Points, in no order, along strands that fork and pass close to each other.
Points whose rows are less than 7.1 apart are linked; no others are. Some points are linked to none.
zuson: [-0.01  0.27 -2.23  1.60 -2.53  3.38  0.60 -1.69 -0.52 -0.41  0.87 -1.87
 -2.28 -0.51  0.84 -2.09  2.85 -3.07  0.69 -1.56  1.53 -0.02 -0.80 -0.28
  1.42 -0.13 -1.48]
nivo: [-0.53 -0.30 -0.54  2.51  3.01  0.89  0.55  1.28  0.57  0.56  1.23  0.27
 -0.43  1.46 -1.98  4.42 -2.45  1.14  1.06 -2.53 -1.99 -0.68 -2.25  0.12
  2.31  0.35  2.07]
kagi: [ 1.70 -0.90 -0.95 -0.25 -4.47 -0.70  0.70 -0.19  0.66  0.78 -0.32 -1.89
  0.59  1.59  1.80 -2.71  1.16 -1.24  1.34  0.22  3.04  0.85  0.32 -0.90
  1.64  0.35 -1.99]
buluz: [-0.69 -0.53 -0.71  1.43 -0.61  0.77  1.45 -2.12  2.00  1.95 -0.76  1.27
  0.79  1.22 -0.32  1.50  0.70 -0.05 -1.00 -1.99  1.13 -2.03  1.18 -2.45
 -2.61 -0.32 -0.92]
Zeka: [ 2.86 -0.81  1.11 -0.97  0.52 -5.49 -1.87  0.63 -1.99 -0.03  0.34  0.60
  0.57  0.70 -0.88  1.32  2.18  0.21 -2.06  2.42  2.66  0.58 -0.98  0.52
 -1.77 -1.07  0.29]
Guzev: [ 0.84 -2.80 -0.69 -1.03  1.22 -2.54 -2.71  0.62 -0.10 -1.71 -5.13  0.47
 -0.78 -0.23 -3.06  0.37  4.01 -0.19 -2.29  1.94  0.47  2.93 -0.69 -0.42
 -0.64 -0.88 -0.14]
Voko: [ 1.46  1.03  2.21  1.54  3.74 -1.43  0.18 -2.20 -1.77 -1.00  3.68  0.03
 -0.90  0.65 -2.31  3.94 -1.19 -1.43 -1.72  1.80 -0.13  0.30 -1.35  0.77
  1.10  3.05  3.01]
nifo: [-1.48 -1.28 -1.04  0.69  0.50  1.99  4.08  0.39  1.63  1.34 -1.06  0.40
  0.64 -2.05  1.74  1.40 -0.48  0.39  1.64 -2.44 -1.68 -2.59  0.67 -0.22
  0.49  1.17 -0.12]
taki: [-0.20  0.38  1.31  0.43 -0.89 -0.87 -0.32 -0.32 -2.97 -0.38  0.41  1.43
 -0.31  2.84 -0.55  3.10 -3.43  1.01 -1.19  0.56 -1.77 -0.95  3.37  1.98
 -1.23 -0.33 -0.50]
seke: [-0.76  1.07  0.69 -2.28 -1.60 -0.51 -0.63  1.79 -2.81 -1.21  0.50 -1.08
  0.21  1.90  1.45  1.41 -3.43  1.84  1.64  1.39 -1.94 -0.69  2.97  2.25
 -1.37 -1.34 -2.01]
punef: [ 0.14 -1.44  0.08  0.96  4.31  0.27 -1.04 -0.26 -0.17 -2.25 -3.51  1.70
 -0.57  2.65 -3.10  2.84 -0.26 -0.36  0.03  0.94 -2.23  1.90  1.55 -0.20
  1.68  1.18  1.42]
tefa: [ 1.07 -0.48  1.53 -0.25 -2.90 -1.36  2.75 -1.82 -2.19  1.81  2.74  0.02
  1.43  0.50  2.75  2.13 -1.70 -0.33 -0.50 -0.15  1.91 -0.69  0.15  1.12
 -1.71 -0.86 -0.33]
bogom: [-2.59 -0.19 -1.03  0.48 -3.33 -0.32 -2.32  1.56  2.15  0.53 -1.88 -0.47
  0.24  0.73 -0.40 -3.92 -0.11 -0.77  0.22 -0.86 -0.70 -0.96  2.68  2.31
 -1.47 -1.42 -0.94]
romi: [-0.31  1.64 -1.94  0.43 -0.87  2.64 -2.34 -0.22 -0.24 -0.42  0.46 -1.74
 -2.66 -0.19 -0.14 -3.17  1.74 -2.84 -0.32 -0.36  0.54  1.84 -0.87  1.39
  0.66 -2.03  0.24]
zalo: [ 1.41  0.13  0.11 -2.89  2.11  0.92 -2.45 -2.76 -1.03 -2.79 -2.87  2.19
  0.71 -1.94 -4.41  0.92  3.09  1.40 -2.88  3.39 -1.63 -0.08 -0.07 -1.06
  1.26  0.86  0.05]
vovun: [-2.38 -1.14 -0.31 -1.05 -1.82  1.33 -1.52  4.06  0.49 -1.23 -3.48  0.64
 -0.79 -0.20  1.93 -2.40 -0.71  1.01 -0.24 -0.74 -1.68  0.12  2.34 -0.25
  1.85  3.44 -1.77]
Miv: [-2.81  3.25  0.63 -1.81  1.00  1.89 -2.10  3.16  0.79 -0.64 -0.01  0.10
 -1.73  1.12  0.56  0.19 -4.56  2.28  1.95 -0.39 -2.53 -0.05  1.28 -0.98
 -0.01  0.36 -0.58]
fola: [ 0.43 -0.57  1.03  0.87  4.98 -0.71 -0.27 -1.40 -0.13 -2.41 -1.72  0.99
 -0.41 -0.08 -4.87  5.05  0.18 -0.05 -1.20  2.05 -2.49  0.74  1.06 -0.37
  2.88  2.43  1.82]
tidot: [-0.39  0.78 -0.31  0.07 -0.53 -1.58 -3.48 -2.84  1.91  1.35 -1.68  1.23
  0.88 -0.23 -3.92 -1.03  1.15 -0.38 -2.06  1.22  0.35 -2.37  1.97 -0.69
 -3.40 -2.98  0.01]
tavef: [ 0.24 -0.77 -0.69  3.36 -1.76  1.23  0.36 -0.24  2.95  0.94  0.42  0.22
  1.40  1.32  1.53 -1.94  2.88 -2.31 -0.98 -2.20  2.28 -0.03 -2.50 -0.91
  1.08  1.10  0.49]
nuz: [-0.12 -1.44 -0.78  2.18  3.32 -1.30 -2.07  1.00  1.49 -1.28 -2.64  1.82
 -1.03  3.48 -3.68  2.16 -2.13  1.44  0.64  0.23 -2.67  1.63  1.62  0.71
 -0.25 -0.56  0.16]
vadon: [ 0.85  0.24 -1.10 -1.78  3.04  0.67  1.33 -2.35 -2.88 -1.55 -0.06 -0.01
 -2.00 -2.61 -1.71  1.20  1.20 -0.70 -1.63  1.48 -2.12 -0.68  2.01  0.09
 -1.02 -1.04 -1.51]
vef: [-1.24  0.93 -2.69  0.34 -1.77  2.72  2.46 -1.55  1.97  0.80  1.66 -2.76
  0.97 -1.78  0.00 -1.81  0.91 -0.68  3.02 -1.83  0.46 -1.77  0.08 -1.09
 -1.23 -1.66 -0.94]
Feku: [ 1.27  1.27  3.55  2.75  3.33 -1.79 -0.43 -2.62 -0.43 -0.69  4.05  0.92
  0.36  1.12 -1.80  3.39 -2.07 -0.78 -1.59  0.96  0.78  0.04 -3.08 -0.24
 -0.48  0.42  4.11]
dirul: [-1.62  0.72 -2.75 -0.60  1.27  2.87 -0.80  2.08  1.06 -1.19 -0.85 -1.70
 -2.53  0.19  0.12 -2.84  0.43 -0.17 -0.11  0.52 -1.63  2.42 -0.80  0.64
 -0.92 -2.52 -0.94]
radum: [-0.99  0.98 -0.35  1.12  1.84 -1.71 -0.49 -0.77  1.56  2.63  1.12  0.13
  0.84 -3.16 -1.44 -1.87  2.83 -1.53  0.57 -1.15  0.65 -1.85 -1.27  1.65
 -1.11 -1.32  3.54]
Daseg: [-0.62 -0.04 -1.07 -2.15 -1.83  1.69  1.21  2.47  0.99  0.23 -1.26 -2.12
 -0.78  0.40  2.94 -2.56 -0.63  1.92  2.07 -0.82  1.32  1.49 -1.34 -2.49
  1.10  1.96 -2.28]
Bosi: [ 0.79  0.09  0.33  0.77  1.72  0.21 -3.35 -0.24 -1.48 -1.85 -0.05  1.42
 -0.84  3.26 -1.70 -1.11  1.38 -2.26 -1.54  0.69  0.82  3.81 -1.05  1.90
  0.76  0.17  2.52]
Bog: [ 1.69 -2.57 -0.63 -0.78  0.44 -0.18  2.35 -0.03 -2.35  0.33 -2.24  0.75
 -0.87 -0.04  0.00  4.05  0.47  1.48  0.02  0.93  0.14  0.74  0.17 -1.90
 -0.91 -0.07 -1.70]
pezaz: [ 0.25  0.70  0.10 -1.16 -1.29  0.26  1.38  0.54 -0.43  1.63  3.19 -1.91
  2.25 -0.32  3.13 -1.11 -1.89  0.78  3.26 -0.75  1.03  0.58 -1.80  1.01
 -0.46 -0.08 -0.70]
ragem: [ 0.42 -0.89 -0.86 -1.46  2.98 -0.27 -0.10 -1.44  0.41 -0.80 -2.58  0.35
 -1.31 -1.48 -1.88 -1.08  1.41 -0.46 -1.03  0.61 -3.01  0.00  2.55 -0.69
 -1.00 -2.61 -1.96]
zipiv: [ 1.47 -0.68  0.68 -3.00  2.42 -0.14 -3.14 -2.47 -1.40 -4.61 -3.69  2.25
 -0.60 -1.37 -3.87 -0.17  2.98  0.31 -2.91  2.97 -2.64  0.69  2.03 -0.31
  0.30 -1.15 -2.27]
nobo: [ 1.22 -0.94 -2.05  0.38 -1.97  2.98  3.02  0.63 -0.75 -0.31 -0.08 -1.67
 -1.71 -1.60  2.59 -1.04  2.88 -1.24  0.07 -1.34  1.59  0.68 -0.95 -0.91
  2.86  1.44 -0.53]
Rakit: [ 0.19  0.46  0.79  0.63  0.11 -0.72  0.13 -1.69 -1.69  0.97  0.73  1.64
 -0.13  2.18 -1.86  3.91 -1.25 -0.36 -1.31 -0.02 -0.20 -1.08  1.42  0.99
 -1.39  0.01  1.19]
rokid: [ 0.12 -1.15 -1.85 -0.94 -0.58  0.28  0.20  0.13  0.12 -0.56 -3.09  0.24
 -0.71 -0.61 -0.25 -1.14  1.92 -0.92 -0.82 -0.50 -1.38 -0.09  2.74 -0.42
 -0.89 -2.16 -3.72]
solug: [-0.53  2.91 -0.74 -1.44  1.64  0.59 -1.26 -4.51 -0.47  1.46  0.91 -1.00
  0.37 -3.39 -3.23 -0.45  1.32 -0.44  0.53  0.82 -0.29 -2.40  1.02 -1.30
 -2.31 -3.45 -0.84]
Gaba: [-3.00  1.90 -0.33 -2.31 -1.90  2.97 -1.23  2.44  2.76 -1.46 -1.88 -0.40
 -1.42 -1.71  1.69 -5.39 -0.54  0.23  0.86 -0.96 -1.12  0.36  1.44 -0.65
  2.32  3.10 -0.51]
gariv: [ 0.55 -1.27 -2.40  0.61  4.33  0.88  2.94  0.68  0.64  0.36 -1.39 -0.31
 -1.34 -0.54 -0.75  2.28 -0.81  1.32  1.84 -0.88 -2.28  0.93 -1.40 -1.12
 -0.23 -1.71 -1.48]
Lomi: [-0.95 -1.55  2.37  1.88 -2.17  1.49  4.32  0.46  1.35  0.31  2.57  0.16
  2.00 -2.64  5.44  0.77 -0.96 -0.19 -0.60 -1.89  0.99 -1.26 -3.37  0.73
  1.93  2.01  1.18]
pobu: [ 0.25 -0.52  0.75  0.16  2.25 -1.41  1.60  2.42 -1.49  0.15  1.04 -0.77
 -0.92 -0.05  0.00  4.00 -3.33  1.58  1.80  0.42 -2.31 -1.15  1.21  2.80
  1.67  0.35  0.41]
Nipu: [-0.22  1.20  2.24  0.76  0.38 -0.23  1.64 -0.13 -1.57  0.70  4.09 -0.21
  1.38 -0.80  2.63  1.69 -4.88  0.84  0.33  0.07 -0.44  0.24 -0.66  4.56
 -0.15 -1.33  1.57]
num: [-1.65  0.44 -0.75 -1.45 -4.16  2.39 -0.31 -0.73  4.27 -0.66  1.50 -2.73
  0.20 -1.03  0.33 -4.45  0.02 -0.07  3.21 -2.16 -1.07 -1.28 -0.59 -3.29
  2.41  1.70 -1.00]
rak: [ 1.37  1.83 -0.32 -2.14  1.08  0.11  0.46 -3.67 -3.00  0.34  1.95 -0.43
  0.11 -3.83 -2.62  1.19  0.76  0.70 -0.86  2.52 -1.80 -3.02  1.47 -0.58
 -0.96 -1.08 -0.52]
fisam: [ 1.39 -1.17  0.11 -0.11 -1.10 -0.11  0.92  2.16 -4.69 -1.19 -1.34  0.08
 -0.70  1.37  2.06  2.02  0.34  1.26 -0.44  1.52  1.65  1.51  0.33  0.50
 -0.33  0.36 -2.44]
Zil: [ 0.16  0.00 -0.38 -0.36 -1.01 -2.07 -2.53 -1.47  1.32  1.64 -2.10  2.15
  1.65 -1.55 -3.15  0.99  3.33 -0.35 -2.93  1.63  1.47 -3.64  0.92 -2.05
 -2.11 -0.69 -0.48]
Lafu: [ 0.65 -2.12 -1.46 -0.52 -3.48 -0.49  1.21 -1.59  0.95 -0.14 -2.82 -0.05
  0.25  0.60  0.20 -0.87  0.96  0.36 -0.07 -0.86  0.66 -0.72  3.10 -1.99
 -1.07 -1.89 -4.34]
Tinut: [ 0.70  1.62  0.18  0.13  0.87 -2.03  0.05 -2.73  0.20  1.94  1.81 -0.16
  0.91 -0.49 -2.42  1.65  1.85  0.50 -0.09  1.02  2.43 -1.94 -1.40 -2.10
 -2.99 -1.42  1.59]
ruso: [-1.85  1.44 -0.79 -1.83  2.21  1.71 -0.83  3.11  0.83 -1.66 -2.68  1.06
 -1.93  1.10  0.12  0.24 -2.46  2.51  1.52  0.66 -3.04  1.01  1.27  0.18
  0.27  0.06 -1.67]
dudib: [-0.83 -1.73 -2.27  0.22  1.49  1.66  3.24  1.85  1.26  1.59 -1.81 -0.74
 -0.82 -1.35  1.62  0.54 -1.00  1.43  2.54 -1.58 -2.46 -0.13  0.42 -0.80
 -0.19 -0.25 -1.62]
toz: [-0.81 -1.46 -0.23  1.47 -0.77  2.01  3.90  0.00  0.62  1.31  0.75  0.33
 -0.23 -2.76  2.66  1.80  0.83 -0.44 -0.55 -2.63 -0.02 -1.94 -1.83  0.23
  0.80  2.13  2.05]
lon: [ 0.22  0.96  0.09  0.41  0.28 -3.80  0.18 -2.35  0.11  3.20  1.75 -1.90
  1.95  0.43 -1.32  0.09  0.67 -0.23  2.03  0.67  2.36 -0.48  0.00 -0.50
 -4.09 -3.12 -0.27]
Vagag: [-1.63  0.97 -1.51 -2.14  1.32  1.86 -0.70  4.82  0.22 -2.13 -1.61 -0.84
 -1.96 -0.11  1.39 -0.93 -0.36  1.30  1.18  1.19 -2.06  2.57  0.80  1.15
  0.35 -1.60 -2.11]
Tesud: [-0.78  1.58 -1.35  0.27 -0.74  1.14  0.17 -3.31  1.09  1.86  0.39 -1.36
 -0.75 -1.80 -1.56 -1.65  2.22 -0.85  0.84 -0.55  0.06 -1.10  0.96 -1.31
 -2.22 -3.70 -1.01]
vomip: [ 0.39 -0.85 -1.74 -0.02 -0.71  2.85  1.47  3.19 -1.12 -0.31 -1.11 -0.98
 -1.51 -0.75  2.48 -2.08  0.97  0.92  0.79 -0.90  0.21  1.83 -0.88 -0.55
  2.07  1.90 -1.38]
viteb: [ 0.12  0.10  0.98  2.72 -3.00  1.68  0.93 -0.86  3.19 -0.14  3.28  0.09
  2.40  0.55  1.52 -2.38  0.91 -1.80  0.06 -2.62  1.98 -1.37 -3.26 -1.17
  1.35  0.72  1.22]
Muso: [ 0.70 -2.16  0.48  0.01 -0.17 -4.17 -2.60  1.47  1.31 -0.73 -3.77  0.10
 -1.33 -0.53 -3.03 -1.22  3.08 -0.48 -1.97  1.03  1.40  2.05 -0.63  0.44
 -3.45 -2.17 -0.71]
faz: [-0.42  0.99  1.42 -0.02  0.43  2.50 -1.67  0.66 -4.44 -1.97  2.06  1.23
 -0.61  1.89  0.06 -0.22 -1.96 -0.60 -1.26  0.06 -1.83  2.00  1.06  3.31
  1.36  0.63  1.37]
bipig: [ 1.31 -0.14 -0.33 -0.86  3.14 -3.73 -0.33  0.18 -1.48 -2.22  0.05 -1.54
 -1.44  0.61 -2.32  1.51 -0.57  0.21  1.03  2.36 -1.14  0.99  1.15  1.13
 -1.13 -0.59 -0.35]
Pokom: [ 3.52  0.78  1.17  0.21  1.25 -3.03  0.12 -1.03 -2.85  0.12  2.05  0.47
  0.47 -0.07  0.27  0.93  1.66 -0.40 -0.58  2.19  3.31  2.16 -2.51  0.22
 -0.90 -0.79  0.65]
bip: [ 0.43 -0.42 -1.28 -0.59  1.77 -0.16 -3.92 -1.01 -0.09 -0.23 -0.69  0.50
 -0.54  0.04 -3.29 -2.11  3.12 -2.48 -2.26  1.17  0.84  2.36 -0.49  1.75
 -0.47 -0.82  3.06]
tidir: [-0.96  0.48 -1.04 -1.22 -3.97  3.29  1.77 -0.72  1.27 -0.20  2.60 -3.24
  0.44 -1.81  2.36 -3.12  0.13 -0.18  2.86 -2.09 -0.14 -1.45 -0.23 -0.79
  1.62  1.43 -0.73]
suv: [ 0.14 -0.76 -0.25  1.47  4.38  0.07  1.61 -0.37  0.27  0.24  0.23  0.88
 -1.72 -0.97 -2.04  4.60 -0.26 -0.18  0.11 -0.97 -1.55 -1.66 -1.76 -0.46
  1.29  0.75  3.03]
Zotuk: [-0.81 -1.92 -0.93  0.19  1.26 -0.11 -1.12  3.08 -1.40 -0.56 -3.15  1.94
  0.26 -0.32 -0.74 -0.21  2.76 -1.28 -1.45 -0.29 -0.56  0.29  0.87  2.15
  1.14  1.67  1.11]
Rogiz: [ 0.23 -2.52 -0.99  0.00 -2.70 -0.14  1.95 -1.84  2.57  1.60 -1.92  0.71
  1.33  2.20  1.53  0.34  1.14  0.03  0.10 -0.74  0.68 -2.04  2.27 -2.85
 -1.49  0.63 -2.55]
takeg: [ 1.36 -1.35 -0.85  0.79  4.71 -3.90 -0.33 -0.41  2.29 -0.30 -3.68  0.90
 -0.45  0.93 -3.22  2.18 -0.34  0.96  0.62  1.32 -3.66  1.49  0.77 -0.68
 -0.85 -2.08 -1.07]
nif: [ 0.40 -0.53 -0.09 -0.82 -2.66 -1.73  1.46 -2.49 -0.36  2.36  1.85 -1.51
  2.16  0.30  0.74  0.71 -0.55 -0.97  1.59 -0.12  2.77 -1.18  1.39 -0.36
 -3.42 -1.77 -0.81]
repez: [ 0.42 -0.37 -0.41 -1.06  4.00  0.61 -0.64 -1.73 -1.14 -0.94 -2.29  1.88
 -0.52 -2.22 -4.14  3.57  1.92  0.77 -2.70  2.49 -1.43 -0.03 -0.57 -0.97
  1.40  2.27  1.90]
lesug: [ 0.78  2.20  1.43  1.94 -5.05  0.87  0.08 -1.56  2.35 -0.05  3.47 -0.21
  3.39  1.15  2.63 -4.68 -1.28 -1.73 -0.60 -1.77  2.78 -0.19 -1.84 -1.02
  1.45  0.22  0.16]
ros: [ 1.42 -0.76  0.01  0.25  0.31 -5.35 -2.50  0.55  0.07  1.01 -1.10 -0.53
 -0.24  0.32 -2.30 -0.27  2.03  0.05 -1.03  2.11  1.58  1.10 -0.66  0.64
 -3.49 -2.09  0.17]
tiz: [ 0.41 -3.51 -0.86  0.19  2.41 -2.17 -1.87  1.74 -0.77 -1.98 -4.11  2.12
 -0.17 -0.98 -2.75  0.86  4.08 -0.72 -1.75  0.89 -0.41  1.27  0.55  1.27
  0.31  1.01  0.59]
Rikod: [-3.27  3.42  1.20 -2.01 -0.13  2.88 -1.78  1.30  0.09 -1.14  0.02  0.36
 -1.32 -0.34  1.93 -1.07 -4.48  1.30  2.04 -2.73 -1.95 -0.73  0.33 -0.98
  0.23  2.57  0.26]
mak: [-0.30 -0.32 -0.40  0.71  0.85 -0.29 -0.11 -1.75  0.32  1.83 -1.46  2.87
  0.85  1.29 -1.47  3.76  0.50  0.12 -1.00 -0.79  0.18 -1.60  0.92 -1.55
 -1.66  0.94  0.72]
pitar: [ 1.85 -0.26  1.09  0.37 -0.63  1.73  1.01  1.63 -4.85 -0.39 -0.02  1.06
 -0.28  1.46  2.81  0.74 -0.97  0.53 -0.75  1.17  2.04  3.12 -1.76  1.44
  1.41  0.87 -0.26]
badil: [-1.76  0.82 -0.69  0.26 -0.24 -0.79 -2.65 -1.02  0.78  0.83 -1.97  0.98
  0.51  0.53 -2.17 -1.50  0.53 -0.85 -1.22  0.04 -0.60 -1.97  3.10  1.56
 -2.60 -1.96  0.80]
Sapa: [ 0.06  1.39  0.04  0.79  1.08  3.03 -2.41  2.50 -1.22 -0.83  0.34  1.83
 -0.75  1.78  0.39 -2.50  0.84 -0.50 -1.26 -0.84  0.77  4.21 -2.25  1.60
  1.82  0.47  1.71]
luzot: [ 0.26  0.51  2.25  3.23  1.65 -0.82  0.30  1.24  0.19  1.25  2.85  0.61
  0.17  2.30  0.95  3.50 -3.39  1.15  0.33 -1.92  0.55 -0.66 -3.09  0.52
  1.36 -0.05  2.84]
mone: [ 0.07 -2.10  1.59  0.77 -5.66  0.72  3.36 -0.56  0.55  0.45  1.66  0.20
  1.81  0.78  4.43 -1.09  1.81 -0.49 -1.29 -0.52  2.38 -2.02  0.04 -1.58
  3.34  2.63  0.26]
fufu: [-1.07 -1.75  2.90  0.08 -5.17  1.02  3.47 -0.72  2.44  0.16  2.74 -0.09
  2.62 -1.39  5.20 -1.37 -1.16  0.98 -0.17 -1.53  0.43 -1.85 -0.83 -1.23
  3.55  2.71  0.44]
gamum: [-0.51  0.60  1.05 -0.48 -2.03 -0.29 -1.52  2.89  1.54  0.39  0.29 -0.75
  2.34 -0.54  3.45 -5.32 -1.36  0.56  1.46  0.23  0.76  0.04  1.36  2.16
  0.65  2.04  0.40]
muna: [-1.57  0.85 -0.35  0.64 -0.23  4.09 -2.36  1.13 -0.33 -0.28 -0.82  1.24
 -0.90  2.25 -0.12 -1.28  0.15 -0.55 -0.09 -1.77 -0.04  1.80 -1.85  0.25
  1.50  2.42  0.93]
dedid: [ 1.99 -1.50 -2.81  0.32  3.78 -1.37  2.89  0.14 -0.56  1.56 -1.72 -0.21
 -1.67  0.71 -0.53  4.02  0.29  1.95  1.57  0.38 -0.10  0.19 -0.47 -2.18
 -1.66 -1.12 -1.10]
ton: [ 1.28  1.27 -1.98 -0.95  0.60 -0.60  1.00 -0.51 -2.35  1.13  2.02 -1.94
 -1.15 -0.56  0.37 -1.08  0.44 -0.21  1.36  0.74 -0.30  0.89  0.36  1.62
 -1.66 -2.24 -0.32]
revu: [ 0.60  2.23  1.98 -0.92 -4.92  0.24 -1.57 -0.80  2.41 -0.67  1.89 -1.11
  1.96  0.91  3.00 -5.89 -2.68 -0.66  1.83 -0.92  2.71  1.07 -0.53 -2.23
  2.90  1.32 -0.61]
mufa: [ 1.83  1.91  1.27 -0.29  0.37 -0.24  1.44 -0.18 -1.42  1.20  4.56 -1.05
  2.37 -0.50  2.97 -0.53 -3.44  0.58  2.33  0.99  0.75  1.50 -1.34  3.32
 -1.32 -2.10  0.73]
Kaluf: [-2.39  1.79  1.06 -0.44 -1.78  3.62 -1.16  1.16 -0.66 -0.08  0.42  1.11
 -0.34  0.92  1.64 -0.85 -1.91  1.02  0.05 -2.80 -0.20 -1.16 -0.15  0.52
  1.11  2.68  0.40]
dad: [-4.03  1.02 -0.76 -1.10 -3.01  0.21 -0.72  2.06  3.90  0.25 -0.99 -2.28
  0.77 -0.01  0.53 -4.34 -1.63  0.59  0.95  0.75 -1.44 -0.02  2.23  0.69
 -1.98 -1.42 -1.88]
Gume: [ 0.62 -1.94  0.36  1.44  2.61 -3.03  2.51  1.62  0.18  1.22 -0.75 -0.45
 -0.78 -1.47 -1.24  4.71 -0.88  1.02  0.20  0.69 -1.52 -1.32  0.21  0.53
  0.90  0.85  1.63]
mezu: [ 1.32 -1.07  0.54 -0.23  4.35 -4.79 -0.28  0.94  0.93 -2.30 -2.22  0.51
 -2.00  0.03 -3.75  1.54  0.27  1.16  1.27  2.06 -2.85  0.62  1.87  0.13
 -1.07 -0.99 -2.30]
Lolu: [ 0.94  0.76  0.58 -0.97 -0.52 -0.99 -2.03 -1.88  0.30  2.42  0.70  0.87
  1.74 -1.08 -1.79  1.65  2.52  0.46 -3.01  2.00  2.75 -3.86 -1.15 -3.35
 -2.10 -1.12 -0.16]
Dit: [-0.67  1.09 -0.24  1.34  0.57 -0.40 -2.29 -0.93  0.18  1.09  1.15  0.92
  0.48 -0.63 -2.12 -2.03  3.18 -2.77 -2.67 -1.02  1.08 -0.35 -1.52  1.52
 -0.14 -0.80  3.27]
gigig: [ 2.78  0.53  0.25  0.44  0.43 -0.59  0.41  0.61 -3.16 -0.25  1.05 -0.40
 -0.68  0.46  2.06 -0.77  1.38 -1.44 -0.93  1.16  3.63  2.82 -2.51  0.43
  0.33 -1.73  0.22]
gigug: [ 1.34  0.38  3.39  3.97  2.59 -2.28  1.04 -0.37 -0.30  0.45  3.56  1.59
  0.74  1.36  0.36  3.28 -2.83 -0.63 -1.69  0.41  0.91  0.53 -3.66  1.62
  1.45 -1.12  2.48]
gav: [ 0.17  1.12 -0.01 -1.74 -2.92  1.09  0.39  1.29 -0.19  0.75  1.21 -1.92
  1.04  0.48  3.19 -1.66 -3.48  2.48  2.86 -0.93  0.84  0.77 -1.72 -1.86
 -0.12  1.52 -1.35]
buzuv: [ 1.54  0.82  1.26  1.18  3.68 -3.56 -0.05 -0.88 -1.30 -1.32  3.47 -1.96
 -0.89  0.22 -1.76  1.93 -1.10 -1.48  0.60  2.58 -1.05  0.47 -0.05  1.61
  0.28  1.41  1.41]
refe: [-3.21  1.65  0.08 -2.90 -3.00  1.94 -1.17  1.09  4.86 -1.57 -0.44 -2.07
 -1.59 -2.23  0.66 -5.44 -1.18  0.23  1.60 -0.87 -0.53  0.28  0.64 -3.94
  2.54  1.28  0.10]
kini: [-0.24 -2.76  0.42  1.97 -3.67  0.27  1.48  0.61  1.75  1.20  0.12  1.73
  1.58  1.63  2.64 -1.57  3.46 -1.63 -2.04 -1.18  2.40 -1.27 -0.27 -1.84
  2.18  2.60  0.98]
mokif: [ 0.73  0.32  1.17 -1.75 -0.66 -0.72  0.46  2.63 -2.70  0.44  0.80 -1.17
  0.06  0.68  2.61  1.83 -3.88  2.70  2.00  1.13 -0.68  0.20  1.34  2.01
  0.21  0.55 -0.40]
tino: [-0.14  1.65  1.87 -2.12 -3.01  0.71 -1.40 -0.22  1.66 -0.71  2.37 -0.93
  1.88 -0.05  3.11 -3.76 -3.92  0.68  1.75 -2.91  2.33  0.88 -1.87 -2.69
  1.45  2.69 -0.03]
Mugo: [-1.27  0.11  3.55  1.22 -1.27 -0.30  2.81 -3.07 -1.11  1.55  3.94 -0.16
  2.12 -1.01  2.69  3.03 -3.17 -0.45 -1.04 -0.09  0.75 -2.33 -1.15  2.73
 -1.45 -1.65  1.73]
gul: [-1.12 -1.81 -0.17  0.17 -2.73  0.07 -0.55  2.66 -1.44 -0.51 -2.12  0.99
  0.13  1.33  1.81 -1.20  1.26 -0.45 -0.56 -1.31  0.20 -0.11  2.48  1.99
  1.16  2.62 -0.69]

A fork is a point with three links, a tip a point with one. Leave the first point through the second and follow the links. Name the first fork or tip that comes.
ruso; Miv: radum
Sapa; muna: gav
Voko; buzuv: zipiv
Tinut; Lolu: dad

Name the points in between on the shortest way along the links from the first point to the second, in order.
Daseg; Tinut: gav, pezaz, mufa, Nipu, Mugo, tefa, nif, lon
seke; punef: mokif, pobu, Gume, suv, nivo, luzot, gigug, Feku, Voko, buzuv, bipig, mezu, takeg, nuz
Dit; dirul: bip, Bosi, Sapa, muna, Kaluf, Rikod, Miv, ruso, Vagag
mone; ros: fufu, Lomi, toz, nifo, dudib, gariv, dedid, Bog, fisam, pitar, gigig, Pokom, Zeka
dad; nif: bogom, badil, tidot, Zil, Lolu, Tinut, lon
